Points, in no order, along strands that fork, close into loops and pass close to each other.
In the rows, zero is written as 128.
Points whose rows are less than 128 apart are linked; no others are. Some points are linked to none.
Dezaz: [133 132 153 137 125 136 129 151 117 120 121 138 146 115 117 115 186 110
 102 107 133  84 111 119 160 111 111 156 159 117 107 128 121 108 115]
mafol: [105 143  95 162 121 164 142 107 122  96 110  97 202 137 161 125 161 159
 156 152 145  69 172 119 199 137 116 123 173 202 141 152  88  76  92]
Kinu: [ 96 149 127 138 165 103 134  87  49  71 156 163 162 159  84 146  76 140
 108 169 116 108 105 118 132 121  82 111 127 133  61  97  88 207 130]
ligov: [105 103 154 113 133 111 161 126 178 111 184  61 161  88 169 136 146 137
 108 112 108 129 114 138 161 150 111 112 134 121 185 202 120  90  85]
rit: [ 85  90 115 109 153 181 117 113  74  90 137 152 133 113  89 102 148 118
  87 143 104 107 123 167 195  85 134 116 144 118  99 119 118 170 156]
zud: [146 140 115 166 134 140 135 139 133 146 118 133  78  88 111 154 152  87
 109 141 180 129 110 108 116 119 166 139 132 158 114 166 154 138 126]
Gusid: [149 114 105 142 158 144 138 124 111  94 159 104 161 125 121 135 134 159
 134 149 154  68 170 120 168 126 121 145 155 132 135 130 116  79 157]
fop: [152 128  79 164 162 141 154 142 112 137 169  99 107 101 149 171 156 108
 169 179 190  78 150  81 138 121 125 166 159 165 126 146 147 104 162]
gek: [ 64  58 125  91 104 154 121  51 105 116  96 117  81 130 126 106 106 107
 174  90  77 155  95 160 126 113 137  54 124 112 135 150 121 166  95]
gavof: [126 135  81 151 132 154 133 100 121 143 181 133 154  88 175 139 131 120
 122 188 155 132 140 120 166 120 121 127 122 122 113 111 105 135 138]
zil: [113 110 139 101 119 141 106 142 130 121  73 181  70 155  83  86 121  93
 117 105  96 140 108 137  98 114 143 127 136 103  94  74 141 168 102]
mag: [ 60 105 156 109 188 137 188  98 105 116 131  94 132 110 117 158 157  96
 123 101  87 151  78 124 148  79 100  79 109 145 123 174 135 142 102]
Diz: [145 128 133 156 118 110 133 106 153 135 146  99 139 121 129 144 102 153
 144 120 170 129 153 115 104 153 139 110 111 131 151 144 130  92 100]
zite: [175 150  98 145 104 129  88 161 107 130 159 125 132 112 127 139 111 103
 163 154 152  97 118  89 117 112 106 193 150 180  95 109 110 156 126]
mep: [121 129 110 151  62 140  91 106 178 145 109 117 160 109 162  88 161 146
  97 126 121 114 146 138 172 141 150 101 154 133 152 138  82  93  90]
Porez: [129 179 116 171 112 122 130 145 127 152  71 195 159 115 150 119 121 106
 108 146 139 174 110 174 143 130 159 109  87 173  96 109 104 165 144]
ruze: [143 146 156 116 143  98 117 168 193 172 137 121  86 117 155 147 162 109
 104 170 141 173 117  71  99 153 119 164  99  48 129 115 171 102 137]
Ros: [ 92 120 130 100 153 142  98 115 129 112 134 144  79 133  99 110  54 126
 104 133  79 148 116 110 122 121 111 104 119  66  78  98 126 214  89]
lumi: [175 110 136 116  65 109  75 139 179 162 138  96  83 116  91 117 120 131
 146 123 143 138 141 110  80 121 174 141 146 146 163 122 145  83 121]
sifa: [137 109  72 118 117 146 102 118  49  90 152 125  88 120 109 145  86  97
 165 121 141 164 101 161 152 125 162 103 145 184 107 134 105 202 162]
Nim: [208 176 113 169  98 103 130 171 108 165 130 158 153 121 158 151 145 119
 167 185 160  88 146  90  65 113 102 227 130 210 133 121 127 134 185]
Kova: [119  71 136  71 148 137 144 156 176 127 139  84  37  98 107 113 151  99
 120  82 115 128 119 142  84 125 161 114 143  83 170 156 162 114 143]
nelas: [118 139 138 115 146 104 118 170 154 148  89 169  86 155 142 135 123 117
 125 143 117 184 102  91 116 152 123 147 122  41  87 106 164 156 128]
malon: [ 89 109 133  80 195 155 166 139  91 134 143 163  95 136 135 147  85 116
 130 121  69 188 119 150 137 114 113 117 103  71 127 113 160 183 158]
pob: [186 192 130 113 127 112 173 122 163 146 108  95 144 143 190 183 169 161
 107 201 171  89 184  78  59 158  91 208 166 167 188 123 124  60 156]
liraf: [160  82 118 127 127 124  90 143 147  94 178  70 126 122  82 111  86 164
 170 117 158  85 169 100 127 123 140 146 162 143 157 108 138  82 148]
gorom: [113 118 107 100 146 139 157 137 110 149 127 180  94 130 161 142 110 102
 129 147 106 205 117 152 133 130 133 132  93  70 115  90 139 164 157]
Mero: [123 151 112 166  86 135 131 127 159 133  90 122 159 125 174 116 192 112
 111 146 147 115 128 132 170 150 143 113 145 154 147 154  85  84  93]
sim: [ 32  98 140  78 143 171 105  94  66  94 129 129 161 138  65 110 109 132
  91 124  60 148 109 143 195  96 106  65 127 122  90 129  91 208 127]
Kul: [ 99  90  97  79 117 166  88  94 129 120 140 126  56 106 117 109  61 120
 124 132  71 163 123 130 114 135 145  90 120  73 108 104 126 201 114]
vor: [147 138  85 157 141 154 139 108 170 137 167  98 142 109 164 134 130 147
 136 199 158  86 182 103 116 112 137 150 154 167 149 119 120  65 116]
puvi: [ 92 103 161  77 190 142 157 150 106 127 170 125 141 132 118 133  89 130
 115  94  72 163 105 146 146 106  88 131  93  68 133 135 162 162 133]
Taf: [ 72 115 171 111 130 121 126 133 140 139 117 128 161 143 114 116  91 167
 101  76  80 177 112 139 142 131 111  95 111  84 131 163 140 148  74]
tup: [169 150 132 150 133  86 158 120 105 161 108 203 137 158 148 151 134 133
 142 173 148 144 129 125  67 140 111 152  93 124 104  74 146 135 174]
leb: [102  80 161  82 151 140 122 139 118 105 161  91 114 104  91 119 108 130
 108  69  92 139 107 145 146 115 129 109 121  90 148 156 156 162 133]
pov: [106 125 135 104 152 137 162 119  60 109 107 177 122 136 117 137 106  79
 140 105  85 165  87 151 121  90 103 117 100 139  81 108 136 192 118]
zelob: [162 112  96 143  76 118  56 159 165 151 152  71  83  91 100 130  97 137
 158 143 137 128 164  96 116 104 156 153 166 173 161 130 135  81 130]
Vebed: [106  74 121 140 134 136 135  85 138  96 142  93 140 132 117 110 150 130
 154 125 138 104 137 144 151 122 137  94 135 119 145 145 120  93 102]
vazur: [197 162 130 149 119 100 142 178 102 161 134 149 153 145 126 161 165 106
 159 126 184  94 126  95  95 142 124 216 146 192 146 147 153 124 182]
nura: [121  91 148 108 194 123 176 127 146 157 164 132  64 134 130 138 131 106
 156 146 123 127 118 117  57 114 104 157 113  71 120  99 186 129 143]
Rubi: [184 128 126 125 112 120 123 155 137 159 172 128 123 114 134 142 149  98
 152 141 153 141 127 117 104 122 133 178 126 125 151 120 144 104 150]
pelu: [109 129  94 140 126 164 103 104 156 135 186 100 162  82 165 124 104 142
 121 162 129 121 140 110 163 132 114 126 122 103 132 132 104 137  99]
pigi: [109 130 158 110 178  95 145 163 156 164 132 127  98 133 160 164 124 124
 127 129 123 181  92  95 114 156 102 154  99  42 114 136 182 141 122]
lakis: [137 115  68 152 102 142 137 128 173 133 153  75 161 119 178 124 117 168
 138 184 141 105 196 116 171 131 155 127 162 169 191 135 112  43 122]
rus: [126 125 110 152 101 118 125  93 169 139 138 114 155 144 141 119 102 163
 147 153 138 145 169 140 121 143 167  96 113 141 167 126 111  62 105]
lukod: [164 169 134 121 103  96 110 131 202 156 148  83 127 106 164 169 147 121
 109 183 163 139 159  60  77 157 135 176 129 113 165 103 148  57 126]
Vutol: [ 97  68 137  95  89 136  99  96 179 133  69 113  76 124 141  84 135 159
 108  81  77 143 124 155 117 128 181  65 151  66 156 152 133 123 128]
Rodob: [176 213 142 166  98 103  91 147 126 148 108 157 176 167 127 114  96 157
 139 119 160 124 147 144 114 166 136 129  98 171 112  88  97  93 141]
Tadul: [171 133 169 116 142  76 197 178 133 163 158 135 156 148 155 180 172 132
 113 107 149 122 131 128  75 157 114 192 120 143 180 165 172  95 161]
Ruzis: [160 106 106 148 125 133  69 155 111 102 147  86 153 159  89 106  96 174
 189 126 161  77 180 104 169 139 136 130 167 168 148 106 116  81 136]
mif: [156 146 131 151 151 142 179 161 147 146 168 131 121 110 139 142 185  94
 115 148 141  64 139 118 101 117 115 179 166 179 143 173 143 118 120]
Rek: [138 146 124 148  70 114  89 132 113 135  85 173 136 169 115  83 114 128
 143  87 122 178 124 186 161 158 169  76 100 152 124 102  87 133 135]
von: [164 148 147 144 140  81 180 105 117 156 125 158 171 167 155 166 124 165
 151 152 165 129 157 122  74 160 110 148  84 109 145  86 142  79 161]
Milib: [104 145 136 156 157 122 165 100  57 105 109 159 176 135 100 138 133 134
 125 124 122 123 105 165 162 102 110 101 113 173  85 121 107 162 122]
nepa: [138 151 127 114 127 121 135 103 201 114 134  69 172 118 168 147 118 164
 105 163 161  99 189  87 122 163 121 143 132  97 177 103 124  34 113]
vazad: [173 204 132 175 100 127 149 124 132 143 115 127 187 148 197 157 148 122
 149 175 166  99 145 108  57 132  87 209 124 190 139 118 104 110 117]
gugad: [152 206 137 183 105 121 117 131 158 166  87 167 162 155 141 105 131 152
 101 158 147 132 162 134 100 147 139 124  98 160 122  95 101  88 112]
nune: [201 205 121 159  96 121 120 132 134 167 105 153 162 144 168 152 157 124
 141 213 159 105 160  95  52 122 110 214 119 195 140  90 116 106 164]
nekeb: [116 143 165 133 145 126 161 171 133 139 104 182 138 126 136 119 136 103
  93 108  88 142 103 151 132 104  94 144 123 114 107 118 144 153  99]
medit: [ 65  81 158 110 203 116 212  98 123 107 158  96 130 124 121 156 168 100
 121 128 121 134  99 124 152 101  93  91 116  99 134 158 154 111 118]
zov: [154  90 134 101  78 126  70 145 168 144 118 124  56 104  91 104 130 110
 125  90 123 138 115 112  82 117 167 134 151  96 148 111 149 129 116]
sef: [150 138 127 130 102 121  80 155 127 116 129 160 120 118 109 101 120 135
  99 122 135 130 132 116 164 135 130 133 140  92  96  88 113 147 142]
gosuk: [119 143 132 126 160 126 158 143 148 162 119 142  50 108 124 157 163  60
 105 129 167 151 100 111  89 117 144 145 112 108 112 150 169 159 138]
kopi: [121  68  96 108  85 156  68  98 135 135 137  94  75  93 127 100 126 155
 140  99 118 137 126 141 156 116 179  83 156 117 148 149 128 139 149]
dedi: [ 94 142 133 122 182 130 132 104  83  94 148 168 113 145  90 143  65 132
 107 147  98 133 103 116 111 126  91 113 120  97  59 108 124 217 113]
refad: [106 138 114 157 143 152 148 114 115  99 132 105 184 131 133 125 161 149
 118 144 150  88 153 137 208 127 126 110 154 161 124 168 100  83 125]
nin: [133  97 139 143 103  92 103 112 177 103 134  40 124 114 146 128 138 151
 179  79 166 123 108 110 128 165 149 115 144 143 178 191 129  94 114]
Defu: [121 158 161 156 168  85 191 140  92 141  82 196 158 156 142 159 126 133
 135 119 114 150 104 136  95 117  80 128  89 129  77 124 141 173 144]
zagan: [121 120 141 130 105  95 117 103  93 118 111 165 171 188 108  94 106 139
 165  83 125 155 134 168 143 162 129  77  99 122 126  90  93 127 118]
kena: [ 68 114 154  83 120 137  90 109 117 109  98 119 127 136 102 107  86 138
 113  67  63 176  86 132 166 129 117  82 121  86 114 142 125 197  94]
fon: [127 102 113 122 144 128 111  98  81  81 155 116 128 126  76 131  79 163
 143 115 144 134 128 145 163 135 140  88 113 108 118 134 117 155 153]
Gepuz: [127 130 172 105 174  97 166 166 171 177 175 102 115 116 168 167 147 108
 111 118 124 169  97 128  96 161 110 151  97  84 160 159 174 123 125]
pitul: [ 80 114 177 102 173 119 133 144 114  97  84 148  99 158  78 132 110 141
 115  88  94 151  98 109 127 125 107 115 118  73  76 117 159 172 112]
Ves: [136  99 122 104 108 101 105 129 136 139 136 156 128 150 145 124 114 147
 147 129 119 190 143 127 158 154 156 117 103  51 146  70 135 123 152]
Mide: [110 110  84  68 119 183  83 137 146 159 117 134  12 100 139 126  78  86
 106 142  65 184 123 125 115 120 164 117 125  73 110  89 145 181 142]
Kuz: [111 117 125 132 107 135  84  93  60  74 126 121 163 164  87 103 131 112
 175 108 131 108  98 123 175 120 104 105 144 164  83 113  82 156 102]
Gara: [137 143 125 127 131 138 109 100 168  94 160  67 185 127 152 120 104 165
 137 137 154  85 179  89 132 147  96 152 131 111 143 101 110  73  92]
Kes: [ 77 131  96 145  91 165  96  97 140 140  80 173 120  96 140  87 141 108
  91 116  85 162 107 177 169 117 168  78 120 147 102 135 104 173 109]
guve: [112 112 136  94 165 144 147 139 106 139 142 127  54 110  95 137 135  68
 124 103 142 130  91 125 105 107 132 143 126 112 118 144 166 170 132]
rere: [ 42  64 133  41 140 186 100  80 102  85  71  71  42 121 120 133  75 121
 116  85  51 140 107 143 116 137 152  49 125  64 115 161 151 187 164]
Koser: [181 195 151 170  97 102 102 135 142 161  86 199 149 150 137 125 161  93
 147 205 158 146 128 106  57 120 137 179  99 177 123  82 117 129 165]
rof: [136  89  95 148 114 131 134 115 142 153 167  87  83 108 149 148 147 109
 189 141 169 147 135 115 124 125 167 122 135 162 164 179 138 108 130]
Fem: [110 127 167 118 167 127 164 157  87 108 140 181 164 147 104 126 133 139
 109 110  77 109 111 144 133  84  72 148 118 100 101 105 148 149 127]
fufa: [162 163 125 152 157 129 154 144  56  99 125 142 190 138 129 143 152 159
 131 138 150  44 140 119 158 115  78 169 145 174  91 123 113 137 174]
Gapa: [121 111 157 124 120  84 109  95 115  92 135 108 160 167  89 105  66 167
 182  63 133 148 130 149 124 159 110  91  99 107 139 113 112 126 104]
fev: [132 155 136 162 110 102 118 115 134 120  81 130 142 155 105 107 139 154
 131  99 162 117 135 140 164 166 157  83 128 138 125 130 101  88 110]
Lomas: [111  94  64 147  96 136 126  93 165 148 159 106 154 107 152 111 121 181
 138 160 123 121 189 144 163 133 175  86 131 139 168 136  99  84 128]
fedab: [122 141 150 136 163 117 204 149 161 135 163  94 135 111 160 162 201  99
 100 158 149  74 112 109 105 122  89 153 159 150 138 181 137 103  99]
par: [ 97  86 103  98 140 133 132 136 117 125 101 172  99 150 140 114 142 121
 125 129 113 181 130 137 152 129 143 102 116  37 117  87 150 128 161]
sot: [160 134 119 167 138 141 158 146 135 137 134 143 118 138 112 116 165 103
 147 154 158  70 143 117  81  91 133 175 158 198 122 137 137 118 136]
zad: [ 84 145 154 123 183  99 183 128  95 141 122 125 132 130 121 174 137 109
 113  81  92 185  76 118 134  91  91 110  97 122 104 161 154 158 117]
vifaf: [ 99 124 146 127 171 124 178 115 143 124 157 106 126 102 145 148 189  86
 114 134 140 108 104 117 140 112 112 123 125 114 113 172 133 109 104]
Zev: [ 95 114 170 118 127 124 115 117 103 104  68 135 100 139  60 108 161 107
 106  73 122 133  85 142 148 111 132  81 133 124  88 139 124 146 103]
rodaz: [ 59  36 135  53 116 188 103  72 127 108  95  91  51 124 142  96  90 113
 155  76  57 131 111 157  97 112 155  68 147  85 146 152 134 175 142]
gep: [ 93 102 179 110 136 103 147 145 200 103 146  69 154 114 143 112 147 151
  85  93  92 111 124 119 148 156 109 115 138  86 174 172 132  84  79]
veg: [176 163 131 155 101 113  96 145 128 135 118 124 143 166  90 103 104 171
 140  94 167 104 164 150 133 158 155 118 135 174 134 123 110  74 134]
lada: [167 186 137 157 133 132 162 115 137 146 118 133 170 133 164 147 133 145
 111 167 149  68 170 106  57 126  90 179 128 152 125 114 128 110 109]
vol: [ 85 121 186 127 155 108 158 141 126 115 125 123 198 156 125 121 123 149
 104  83  86 136 120 139 162 124  86 113 116  85 133 146 138 110  96]
rim: [140 159 102 177 101 145 146 126 148 113  99 104 167 144 174 134 179 124
 146 159 171  92 150 112 164 160 141 129 162 198 162 167  91  59  87]
gisos: [131 119 159 137 144 108 129 101 129 112 141 109 169 162 104 128  97 163
 160 101 144 110 136 129 100 144 107 121 110 110 139 109 129 111  93]
veta: [ 91 121 112 105  89 166 107 134 110 114  63 174 101 107 147  93 134  71
 100 110  86 171  82 166 163 114 151 104 120 128  89 118 110 201 127]
mimu: [157 161 125 161  80 119 107 137 138 166  81 193 144 149 131  90 130 118
 128 137 127 182 127 187 127 126 176 111  97 188 145 108  99 109 156]
tudi: [117 153 103 130  92 129 112 106  81  99  79 173 112 123 123 116 113  71
 131 115 118 168  84 167 154 132 146  98 118 175  69 103  98 201 124]
fozaz: [161 148  91 132  76 117  99 168 170 168 179  83 143  84 154 171 107 153
 117 159 145 161 174 111 146 133 151 150 138 157 196 150 129  54 152]
Kon: [146 122 103 126 118 130 129 158 170 152 202  74 142  83 153 141 102 158
 113 126 113 142 146 141 150 126 142 136 143 136 190 168 133  85 132]
zati: [124 168 112 141  91 124  91 135 149 164 109 184 145 125 153 118  99 140
 100 141 102 196 133 139 148 144 140 115  95  95 108  95 116 176 113]
donen: [179 160 125 160  96 109 119 133 135 157  97 181 116 141 131 125 143  86
 144 167 163 167 126 130 101 124 171 150  90 169 141 105 122 121 147]
labe: [126 186 152 160 123 112 141 109 167 141 103 155 197 169 156 109 115 166
 109 148 124 113 159 135 111 150 100 130 109 112 129  88 107  92  86]
tepam: [ 99 124 149 117 107 144  83 111  77  70  86 125 116 144  64 111 157  85
 129  92 114 119  80 127 168 107 123  96 144 143  66 117 108 172 117]
rog: [117  91 130  98  89 148  90 128 137 126  78 139  52 117 114  90 125  92
 124  78 100 145 103 143  93 112 163 107 132 106 122 125 144 160 104]
Tofam: [102 125 156 119 130 132 150 161 165 150  99 156  99 130 138 109 150  95
  99  93  89 160 100 150 115 120 136 121 129  91 134 149 145 129  81]
Rad: [131 129 110 178 132 139  98 114  73  81 128 129 156 166  83 108 127 124
 179 146 151  65 120 119 146 108  98 132 154 214  81 120  96 151 102]
pas: [172 144 170 124 135  92 168 178 173 178 168 118 139 129 168 165 159 115
  98 139 141 149 123 124  83 155 129 174 118 124 183 166 155  92 124]
Bonop: [ 69  81 105  40 146 209 117 142  91 101  96 103  32 112 129 135 100  80
 112  85  55 147 106 158 119 119 148  83 120  69 120 139 164 185 161]
mokos: [111 174 168 163 153  95 171 148 140 155  66 194 160 174 161 148 128 153
 115 145 116 157 120 133  98 156 103 133  72 115 113 122 143 125 116]
sadu: [153 125 121 121 111 136  94 157 152 126 138 125 130  87 134 110 166 125
  89 136 145 110 143 108 171 132 127 147 162  85 120 109 126 100 126]
giz: [165 128 178 121 157  67 190 159 112 150 121 147 155 146 142 166 171 141
 125 101 140  88 121 111  80 148  89 188 124 107 143 134 177 108 165]
seger: [103  49 137  79 104 150  87 105 163 118 114  76  59  97 127  80 127 151
 109  78  91 124 111 141 126 108 162  82 166  81 168 160 141 134 160]
dal: [134 115 108 135  91 134 115 118 168 168 120 135  77 111 134 124 125 126
 116 136 123 183 130 144  98 131 187 100 114 126 160 142 134 111 124]
vus: [142  93 133 102  92  88  67 110 130 112 119 125 121 144 118 103  95 165
 141  82 126 169 134 128 156 167 156  92 127  66 138 101 119 125 147]
denap: [147 199 135 180 140 119 158 127  78 104  95 164 201 126 139 123 141 163
 113 141 136  60 133 152 138 118  83 153 124 191  79 116  96 138 163]
garek: [141 148 122 148 138 137 173 117 153 154 154 128 157 124 159 140 136 120
 123 183 142  84 155 121  95 117 108 154 130 132 138 114 124  81 106]
Lovip: [143 129 132 130 130 115 138 149 177 113 188  52 174  99 171 144 118 163
 114 106 149 131 153 118 152 152 122 139 136 134 198 188 127  71 118]
levez: [195 177 112 157 112  87 112 145  69 129 133 156 131 157 111 151 109 143
 154 134 182 105 140 117 106 149 122 155 126 170  97  90 117 142 169]
gul: [140 156 157 139 146 128 150 148  93  98 130 123 188 123 123 139 166 135
 117 107 136  67 119 108 168 122  71 169 152 133 102 134 119 107 140]
Vug: [181 189 151 108 115  98 153 130 190 146 122  99 146 147 176 171 167 133
  86 192 167 108 162  70  68 174 123 182 135 139 183 124 131  49 130]
puru: [161 139 129 135 146 135 116 150 113 132 179 119 135 108 108 128  96 123
 131 143 141  75 120 114 112 103  97 176 135 143 108 110 134 150 115]
Zilut: [141 129  93 146  98 160  69 124 139 126 139 123 140 122  93  77 109 174
 104 144 114  90 178 145 168 106 156 113 156 157 120 108 104 109 119]
dipi: [109  88  90 134 133 181  88 125 122 106 155 120 121  99  98  83 137 143
 106 153 109  87 133 152 185  99 156 116 167 129 107 119 111 139 130]
pefi: [137 111 171 114 183 104 187 130  97 119 148 143 152 150 118 152 153 138
 127 102 120  82 122 116 102 118  80 162 119 107 108 128 165 125 142]
kirom: [201 176 139 161 119  89 130 132 117 142 104 165 112 146  96 147 114 144
 121 148 184  88 143  87  55 149 129 172 121 146  94  95 140 135 154]
nul: [179 172 105 164 148 131 169 135 129 146 129 115 118 115 173 175 183 128
 136 198 190  79 148  90  94 137 125 184 154 180 153 151 143  90 173]
teb: [148  99 139 127 147 135  93 135 129 102 189  75 117 110  70 118  70 148
 147 123 136  80 135 109 117 119 128 158 138 133 134 125 138 131 123]
Gokig: [ 93  87  95  65 142 192 113 154 142 130 130 112  16  96 130 112 125  70
 111 107  79 153 115 139 107 100 159 118 138  65 133 121 164 155 150]
fira: [133 185 142 178 136 115 152 148 142 158  72 201 156 129 166 127 143 117
  96 178 131 171 114 151 116 129 133 132  77 134 111 120 124 148 144]
Gake: [189 163 130 161 124  95 131 168  69 129 116 163 152 150 109 145 146 107
 181 106 179 108 116 121 128 138 120 172 126 190 101 133 121 142 178]
Doga: [173 147  96 150  76 129  76 188 154 178 160  94 110  91 136 152 119 123
 154 148 154 163 147 101 132 113 180 166 149 193 173 154 143 102 156]
Rizav: [ 91  92 120 110 114 172 120  79 100 116 139 116  97 117 111 112 100 110
 150 105  97 147 109 170 121  97 142  89 120 143 135 156 121 168 102]
lomoz: [133 104 109 166 135 154 127 120 114 107 132 115 116 135  87  99 147 109
 163 135 159  64 136 125 125  89 128 139 160 193 114 137 121 123  92]
tora: [103  96 126  82 129 152 155 118  53 102  86 154  92 131 106 141 120  49
 142  82  85 168  84 161 139 101 132  97 121 138  97 115 137 187 153]
rudan: [157 120 105 141 111 146  99 144 126 146 131 126  63  99  88 131 128  97
 134 113 165 134 118 130  99 109 173 141 136 171 137 144 140 152 138]
redid: [ 73  99 125  73 140 187 113 102  66  89 135 138 118 122  91 119 101  98
  96 117  70 141 107 157 167 102 110  93 131 111  90 111 111 203 127]
nerig: [ 85 126 148 120 164 149 138 105  95 101 164 120 177 114 106 141 111 154
  99 131 110 117 116 126 180 106  89 110 115 106 101 140 115 157 116]
roz: [ 92 126 117 114 143 133  98 133 159 132  97 178  92 147 122 105  90 146
 114 151  87 165 128 109 130 129 122 124 127  40  82  82 143 176 106]
dube: [117 125 115 120  50 136  76 112 188 173 105 152 123 111 161  82 134 152
 102 110  83 158 145 163 148 126 166  90 131 109 160 131  91 116 102]
Rikar: [121 147 105 147 100 145  92 114 133 131 125 164 167 142  97  66 104 162
 119 130 112 112 164 180 167 133 151  94 127 165 111  97  77 125 109]
Geba: [113  77 156  76 166  92 178 173 186 123 136 118  63 138 121 124 177 103
 108 102 116 129 108 141  81 136 147 121 150  83 181 164 171 100 130]
gug: [105 124 167 109 158 110 163 145 160 109 146 110 183 120 153 134 139 148
  95 106 113 130 127 103 149 147  87 135 127  59 143 143 144 103 106]
mir: [147 120 104 133 144 109 124 112  93 110 174 138 141 130 106 133  78 174
 139 142 147 124 158 134 151 143 119 120 110  97 115  91 117 131 162]
nema: [166 121 125 120 153 105 144 126 107 114 149 129 156 133 131 144 133 165
 130 136 161 117 159 107 153 153 121 145 122  85 130  96 139  82 173]
Tuk: [189 190 112 127 110 115 177 156 147 150 109 111 142 139 201 175 199 111
 125 201 163  71 159  83  74 152  97 216 164 189 192 153 129  78 161]
zis: [152 156  99 146 120 151  86 146 115 104 136  92 192 169 121 103  88 195
 167 121 153  67 196 122 174 154 114 143 166 183 140 105  93  71 126]
mebe: [140 129 134 137 153 116 157 117 123 155 142 157 108 137 128 147 119 116
 144 154 150 136 124 117  82 117 108 149 101 102 100  93 151 146 129]
lodo: [170 147 139 113 142  99 139 140 191 174 152 123  85 100 145 164 171 108
 101 194 163 126 146  68  80 138 136 176 111  73 134 102 169  72 160]
fut: [117 114 125 127  70 146 102 128 144 152  89 165 118 126 137  83 148 119
  99  94  82 156 125 180 141 118 167  89 144 140 156 147 111 131  97]
sabo: [161 104  91 124  92 121 110 150 155 166 131  99  46  94 116 145 169  92
 156 117 166 164 122 118 106 123 188 132 149 155 169 178 153 113 162]
gida: [ 99 144 146 121 170 113 187 142  76 120  74 208 111 142 133 147 111  99
 134 121  83 163  79 138  98 100  82 145 103 117  63 101 154 210 144]
noz: [140 126  87 160  99 159 115 128 117 142 123 150 133 103 149 107 149  94
 141 150 141 150 122 162 151 103 155 128 126 172 130 136 106 141 121]
gefus: [117 159 115 170 149 137 141 120  68  88 110 176 169 129 100 109 129 140
 110 148 140  82 116 170 176  93 111 117 122 191  64 107  96 157 160]
Bafib: [ 85  97 161  79 182 145 137 130 105  97 106 119  62 130  53 130 111  85
 117  81 104 136  84 125 107 113 125 108 113 103  90 144 171 182 119]
batug: [ 91 112 180 131 172 109 208 106 150 112 151 101 168 145 124 136 145 133
 116 102 116 102 116 137  99 122  91 111 123 135 152 170 136  89  59]
tifaz: [153 111  81 146 125 120 129 128  55 109 167 151 127 146 116 147  76 122
 182 117 164 152 132 166 133 120 150 118 124 182 121 121 118 163 149]
dibin: [139  95  99 146  85 105  82 103 143 126 137  74  82 113 147 125 108 147
 204 102 171 152 120 118 129 154 172  98 136 160 159 170 116 121 123]
fula: [154 167 146 159 155 104 199  99 104 146 112 139 172 153 174 156 139 176
 136 153 144  75 161 118  42 148  68 167 110 139 125 114 142  99 145]
Tiped: [106 132 147 141 121 119 115 105 116 110  73 121 139 141  82 104 160 142
 111  75 131 125 111 149 177 133 143  68 134 146 110 156 110 123 104]
pime: [159 181 124 161  89 115 105 142  99 124  91 175 145 120 116 115 117  90
 151 118 146 157  98 162 139 132 142 124 107 207  94 113  88 181 129]
Zabe: [111  92  87  93 124 139 107  97  52  89 144 128  77 122  96 146  77 118
 139 103 136 172 107 159 162 149 154  76 124 118 113 128 123 194 166]
lagav: [178 156 129 144 113 106 136 145 142 147 134 109 167 155 145 154 141 142
 151 154 177 110 179 110  99 145 132 167 134 178 176 128 123  60 138]
zoda: [ 41 121 127 117 126 165  93  73  74  92 124 112 196 115  82 117 130 148
 103 128  82 136  97 137 219  99 108  70 116 145  88 148  76 193 108]
zas: [113  83 140 102 145 133 135 134 155 130 156  90  97  94 130 131 132 130
 113  92 125 141 114 144 138 129 145 107 126  82 165 173 157 116 123]
gukot: [120 106 151 110 124 101 159 178 190 134  98 160  93 150 137 121 193  98
  82 115 104 144 107 137  99 130 147 119 144  96 152 150 150 101 109]
Seti: [117 118 119 122 115 136 107 113 158 121 190  61 170  99 158 122  97 140
 153 133 122 118 133  99 132 134 102 140 120  94 157 125 121 115  79]
bepo: [132  79 105  98  66 125  64  94 115 117 117 115 119 135 120  90 111 159
 160  90 116 139 124 145 176 142 171  86 138 105 132 126  88 140 139]
gunes: [149 147 140 126 179 110 191 128 122 153 181 113 134  97 174 165 169 135
 130 157 143  83 115  96 102 147  74 178 114  90 118 136 159 115 163]
lum: [ 56 101 163  78 156 137 105 115 118  88  77 106  75 157  88 132  73 141
 121  83  66 180  86 121 150 134 114  82 129  57  93 145 150 196 111]
fidam: [146 186 145 125 129 111 143 130 196 136 117 115 188 157 166 133 112 178
  83 136 130 106 184 115  89 164 101 159 127 117 173  97 122  48  99]
poga: [ 83 130 109 138 107 153  88  85 102 113 128 135 183 131  99  87 121 154
 109 129  91 114 134 161 202 126 136  77 128 150  99 120  75 158 104]
fatuv: [129 102  68 148 161 170 117 143 110 121 191  84 122 107 139 135 119 125
 194 169 161  95 146 104 171 106 126 153 159 164 132 145 129 130 137]

A tip is a point with one link. Name the tips that can be reached along the links from each point below, in the order of the rows.
par: Kinu, Vutol, Rizav, fatuv
vol: zil, nin
sadu: Milib, sef
Lomas: nura, kirom, tora, tifaz
fedab: gavof, zad
teb: zite, zis

A fork is a point with three links, a tip a point with one. Leave the first point through the second and follow the links. Name the first fork or tip that comes.
Vutol, seger: pigi
dube, mep: tifaz
Lovip, ligov: nin
kena, Taf: zil
Gara, nepa: zad
Ros, Kul: Rizav
Kuz, tepam: gavof

A piece is all that can be reached along the links. How many separate loops has the piece of each point below (a circle has one, a figure eight two, a Y none), and how many tips (points with one link)?
mep: loops 1, tips 4
rere: loops 0, tips 4
denap: loops 0, tips 2
veg: loops 0, tips 2
fozaz: loops 0, tips 2
